Each scene shows the same named points in several views. A view is turned or mirrored, and shifted as a whole, has a little noise and may leave points out.

Scene 1
View 1
Z779:   6   5   8  -2   9 -10  19 -11   0  -2   8  12 -14  -1 -19   5 -21   1  27   3  -7  12  12
Z359:   7   1   7  -4   7  -8  12   6 -16 -16   5  31   3  -2  -7   5 -13 -14  10  19   5  -8  24
Z144:  -2   0  -6 -15   8   8  -8   4  -8  -8 -11  10  12 -25   3  15 -15  -3   0  15   7 -16  36
Z368:  12   3  18  -3   6  -4  17 -10  -6   7   8  13  -4   0 -20  -8 -18   1  17   2   8  13  -3
Z338:   0   8  -6  -1   5  -7   7  -1 -11 -12   2  17  -4 -12  -3  10 -14  -2  12  13  -5  -7  23
Z844:  -3  12 -14   0   1   0  -2  -2 -15  -5  -5   8   4 -24   5   8 -12   5   1  10   0 -13  16
Z223:  12   4  11   4   0  -9  14   8 -27 -15  10  36   8   3  -5  -6  -8 -14   4  20  13  -9   8
Z785:   0   4  -5  -8   8  -2   4  -2  -5  -9  -2  12  -1 -16  -3  15 -16  -1  12  12  -4  -8  30
Z615:   8   8   9  -1   4  -5  13 -13  -6   8   5   7  -6  -5 -17  -4 -18   5  17   0   2  10  -2
Z681:   8  12   5  10  -1 -13  16  -4 -23  -6  12  24  -3   1  -8  -8 -10  -3  10  10   5   0  -4
Z212:  16   6  19   5   1 -10  21  -5 -19   2  14  25   0   8 -18 -16 -12  -5  13   6  13   9 -14
Z798:  13  -1  18  -5   6  -4  15  -2 -12  -3   7  25   3   2 -16  -5 -16  -9  12  11  12   3   9
Z466:  -6   4 -13 -13   7   8 -11  -1  -5  -5 -12   2   8 -32   5  19 -15   3   1  11   1 -17  36
Z756:  -1  17 -10   9  -1  -8   8  -9 -15  -1   4   7  -6 -15  -2   3 -13   9  10   4  -6  -3   2
Z862:  14  -3  26 -10   9  -1  17 -10   1   9   7  13  -3   2 -26  -6 -21  -3  21   2  10  16   3
Z766:  -1   8  -5  -4   8  -5   8  -8  -2  -5   0   8  -9 -14  -8  13 -18   3  18   6 -10   0  23
View 2
Z766:  -3  -3   9 -18  10   6  -7 -16  -2  -1  -8 -12   5 -11  -7  -3   9  24  11  12   0   0   5
Z681:   4   2  15 -14   4  17  -4 -14  -1  27   6   5   9 -11 -20   2   0   3  18  -6  -5  19  18
Z466:   2  -1  -9  -5  -4 -13 -17  -4   2   3 -14 -15 -12   4  15   1  10  27   4  14 -10  -4  -6
Z615:   1  -3  18 -25  11  20   0 -14   3  18   5   3  12  -7 -15 -15  -1  26  18   8 -12  10  19
Z756:  -3  -3   5 -22   5   6 -13 -12   6  17 -10  -8  10  -4  -9   4   0  20  11   0  -8  13  14
Z223:  12   7  11   5  -4  12  -2 -10  -7  32  13   8  -5 -13 -16   4   3 -11  19  -5  -3  16   9
Z844:   0  -1  -4 -12  -2  -5 -19  -7   5  15 -14 -11  -2   2   2   6   3  19   6   3  -9   8   6
Z779:  -1  -3  23 -23  17  21   4 -22  -5   4   5  -2  14 -19 -22 -12   7  20  19  11   1   4  14
Z212:   9   3  23 -15   6  27   5 -13  -1  34  19  15   9 -12 -25 -12  -3   6  24  -2 -11  19  23
Z359:  10   5   9   4   0   7  -2 -13  -9  13   8   1  -7 -15 -10   1  11  -3  16   5   1   6   2
Z368:   5   0  22 -20  10  24   5 -13  -2  21  14   9   8  -9 -17 -19   0  23  21   9 -12  10  18
Z338:   1   0   6  -8   4   3  -9 -14  -3   6  -6  -9   1 -11  -7   4   9  11  11   5   1   4   3
Z798:  11   4  17  -5   4  18   5 -12  -7  22  16   9  -2 -12 -13 -12   4   7  21   8  -8   8  10
Z144:   7   1  -7   2  -6 -10 -13  -3  -1   7  -8  -9 -16   2  13  -2  10  19   6  14 -10  -3  -6
Z785:   2  -1   3  -8   4  -1  -9 -12  -3   1  -7 -11  -3  -8  -1  -1  11  18   9  12  -1  -1   0
View 3
Z615:  -3   2   8  -1  -5  -8 -18   3  -8  12   9  -1  14 -20 -22   7  11 -14  28   8  19   9  10
Z862:   5  18  17   3 -14   2 -14   6   2   5  17  -1  15 -14 -19  16   7 -17  28   9  28  12   6
Z756: -11 -16  -6  -4   6 -15 -16  -4 -21  11   0  -4   6 -22 -12   2  14  -9  22   5   2   3  11
Z681:   4  -2   2   0  -5  -3  -1  12 -15  15   9 -13   3 -17  -8  -4  14 -20  20   9   3   7  18
Z368:   3  10  13   2 -10  -2 -13   6  -4  12  13  -5  12 -17 -20   8  11 -19  27   8  22  11  11
Z785: -13  -4  -5  -2   4  -6 -13 -10 -15 -12   2   1   1 -10   3  18   7  -1  16   2   2  -1  -4
Z798:   7  12   9   3 -10   3  -1   6  -6   2  15 -11   3 -10  -5  10   9 -20  18   5  12  10   6
Z779:  -5   4   4  -1  -6   2 -14  11  -6   1   5   9  15 -16 -14  10   5  -4  33  13  16   0   9
Z766: -14  -5  -4  -3   3  -6 -17  -5 -14  -8   0   7   9 -14  -6  14   7   1  25   7   8  -2   1
Z212:  13  10  13   3 -15   0  -1  17  -6  22  17 -16   8 -17 -18  -3  14 -30  24  11  16  15  20
Z338:  -9  -7  -6  -2   3  -5  -8  -3 -17  -7   2  -2   1 -11   3  10   9  -4  18   4  -1  -2   2
Z359:   2   6   0   1  -5   4   6   4 -12  -9  10  -9  -4  -6  10  11   9 -13  12   4  -2   2   3
Z144: -13  -4  -4  -1   7 -13 -14 -28 -17 -18   6  -9  -7  -7   9  26  10  -7   4  -9   0   5 -13
Z466: -20 -10  -8  -3  12 -17 -21 -32 -20 -17   2  -4  -4 -10   5  26  10  -2   6  -9   0   2 -14
Z844: -14 -15  -9  -3  10 -18 -16 -19 -23  -1   1  -9  -3 -16  -1  11  15  -9  10  -4  -3   4   0
View 4
Z466: -15  29 -14 -12  -9  -5  -4  -8 -20  -3  -1  -1   2 -23  11   3  11  10 -30   4  -5  -1  -2
Z798:  -1  17  12  10  -5  -1   1  14 -14  -5  -5 -20 -14  23   7   3  11  12  11   1  -1   9 -17
Z359:  -8  21   7  10   4  -6  -3   4 -14  -8  -5 -17  -7  11   3  13   5  16   6  12  -4  -6 -17
Z615:  -3  12   7  12 -17   3  -4  16 -17  -7   5 -13 -15  22   9 -15  20 -10   0  -9 -11  13  -6
Z862:   1  11   6  14 -14   5   6  26 -23  -5  -1 -22 -22  30  13 -11  16   5   4 -15  -2  16 -20
Z766: -14  17  -8  13  -9  -3  -6   7 -23 -11   8 -11  -7   3   7  -6  12  -3 -17  -1 -16  -6  -9
Z338: -12  20   1  10  -5  -5  -8   2 -16 -10   4 -11  -5   3   4   2  11   1  -7   7 -12  -5  -7
Z779:  -8   9   0  24 -10   1  -2  19 -25 -12   9 -18 -16  22   7 -11  12  -5  -4  -7 -15  -2 -15
Z681:  -3  17  19  15  -6  -4 -10   6  -5  -9   1 -15  -9  25   0   0  15  -7  17   8 -11   6  -3
Z368:   1  12  10  14 -14   3   1  20 -17  -6   1 -18 -18  28   9 -11  18  -3   6 -10  -6  15 -13
Z844: -12  27  -1  -4 -10  -6 -11  -9 -11  -6   2  -2   2  -9   5   0  16  -2 -14   8 -10   3   5
Z144: -12  29  -9 -11  -5  -6  -2  -6 -18  -2  -5  -5   1 -18  10   8   9  18 -22   6  -1   0  -7
Z212:   4  13  24  16  -9   1  -3  16  -6  -6  -3 -19 -16  38   4  -4  17  -3  24   0  -5  17  -9
Z756:  -9  18   5  10 -13  -3 -14  -1 -10 -11   8  -5  -3   7   2  -9  19 -16  -6   4 -18   3   5
Z223:  -3  22  20   8   4  -6  -6   2  -3  -6  -8 -17  -7  21   0  15   8  13  21  17  -2   3 -11
View 5
Z756:  10 -19  -4 -12  15 -15  -3  -4  12   6   4   4 -24  10   3   6   1  -4  19  -5  11  -6 -10
Z862:   2  -6 -25  17 -14  -5  -1  -3  14 -23   4   9 -14  -7  11  11 -14 -12   7   5 -12 -15  -2
Z615:   6 -16 -19   5  -1 -13  -5  -5  13 -11   6   6 -22  -1   8   8 -10  -7  13  -1   0 -15  -4
Z359:   8   1   1  -6  -2   7  13   3  14   0  -8  12   1   9  10  16   6 -16   8   2 -10   6 -13
Z798:  11  -4 -13   7  -8   3   7   3  12 -10  -1  11  -4   1  11  17  -8 -18   4   2  -8  -3 -10
Z144: -12  -2  16  -7   3   8  11  18   7   8   2  -8 -10   7   1   1  21  -6  15  21  10   6 -14
Z844:   1 -14  10 -13  13  -5   4   8   9  13   4  -4 -18  11   1   3  11  -4  18   6  16   0 -14
Z785:  -9  -3   7 -11   4  -2   6   1  13   0  -3   1 -14   9   5   3  18  -3  17  10  -3   1 -10
Z466: -17  -5  19 -11   7   2   7  15   8  10   4 -12 -17   8   0  -3  25  -1  19  21  13   4 -13
Z779:   0  -7 -16  -2  -2 -13  -3 -14  17 -17  -2  11 -19   5  11   9   0  -3  15  -3 -15 -11  -2
Z223:  26  -4  -4  -2   0   8  14   7  12   6  -6  16   5   8  10  24  -7 -24   3  -5  -2   7 -17
Z212:  27 -14 -25  10  -5  -5   2  -2  13  -8   3  16  -8  -1  11  21 -24 -21   3 -10  -2  -9  -9
Z766:  -6  -6  -1  -8   3  -8   1  -5  14  -6  -1   3 -19   8   7   4  11  -2  18   5  -5  -5  -5
View 6
Z368: -15  -5  18   1   0   2   5   1  12  -4 -17  30  18   3  -4  24  13   7  -2  -3 -23   2  -4
Z766:   9  -1  14 -17  -1   5 -13   0  -6   2  -6  26   2   4 -12  10   6  -5   5   5  -5  -5 -13
Z212: -20  -5  15   3  10  -4  16   4  21  -1 -17  20  21   4  -4  33   9  22   4  -3 -23  10   0
Z862: -17  -6  18   5  -4   3   6  -5  11 -12 -19  38  15   2   0  20  11   3  -7   1 -30   4   2
Z615: -10  -5  20  -4  -1   4   0   4   9   0 -16  30  19   4  -9  24  15   3   1  -5 -18  -3 -12
Z785:  12  -1  10 -16   3   6  -7  -1 -14   1  -5  18  -4   5  -5   2   5  -2   8   6  -1  -4  -7
Z779:  -3  -2  17 -12  -4   0  -7  -2  12  -2  -9  35  11   1 -14  21   3  -1  -3   9 -18   1  -8
Z144:  13  -3   7 -10   7  13   0   1 -32  -1  -8   7 -12   7   7  -9  11  -2  14  -3   4  -9  -3
Z338:  10   0   9 -17   7   3  -4   1  -6   4  -4  14  -1   5  -8  10   2   5  11   6  -1   0  -8
Z223: -6 -2  5 -4 20 -3 20  4  6  1 -8  2  3  6  2 19 -2 27 14  4 -9 15  8
Z681:  -9  -2  13  -7  14  -3   9   7  15   8  -9  12  16   5 -10  28   6  20  10  -1 -10   8  -6
Z466:  17  -2  10 -13   4  15  -8   3 -34   2  -7   9 -10   8   3  -9  15  -7  15  -6   8 -15 -11
Z359:   4  -1   4 -10  12   0   8  -3  -5  -4  -4  10  -7   4   1   7  -5  13  10  12  -7  10   8
Z844:  10  -2  12 -15   9   9  -3   8 -17  10  -8   6   2   8  -4   7  15   4  17  -9   7 -10 -16
Z756:   3  -1  17 -16   7   4  -6  10   1  13  -8  15  14   6 -15  21  14   6  12  -8   0  -7 -21
Z798: -10  -4  11   1   7   0  13  -2   7  -6 -13  20   7   4   2  17   4  14   4   3 -19   9   6

In a view up to two points have been moved. Name them for each view, in the order of its rows, or write none.
view 1 -> none
view 2 -> Z756, Z779
view 3 -> Z212
view 4 -> Z338
view 5 -> Z766
view 6 -> Z359
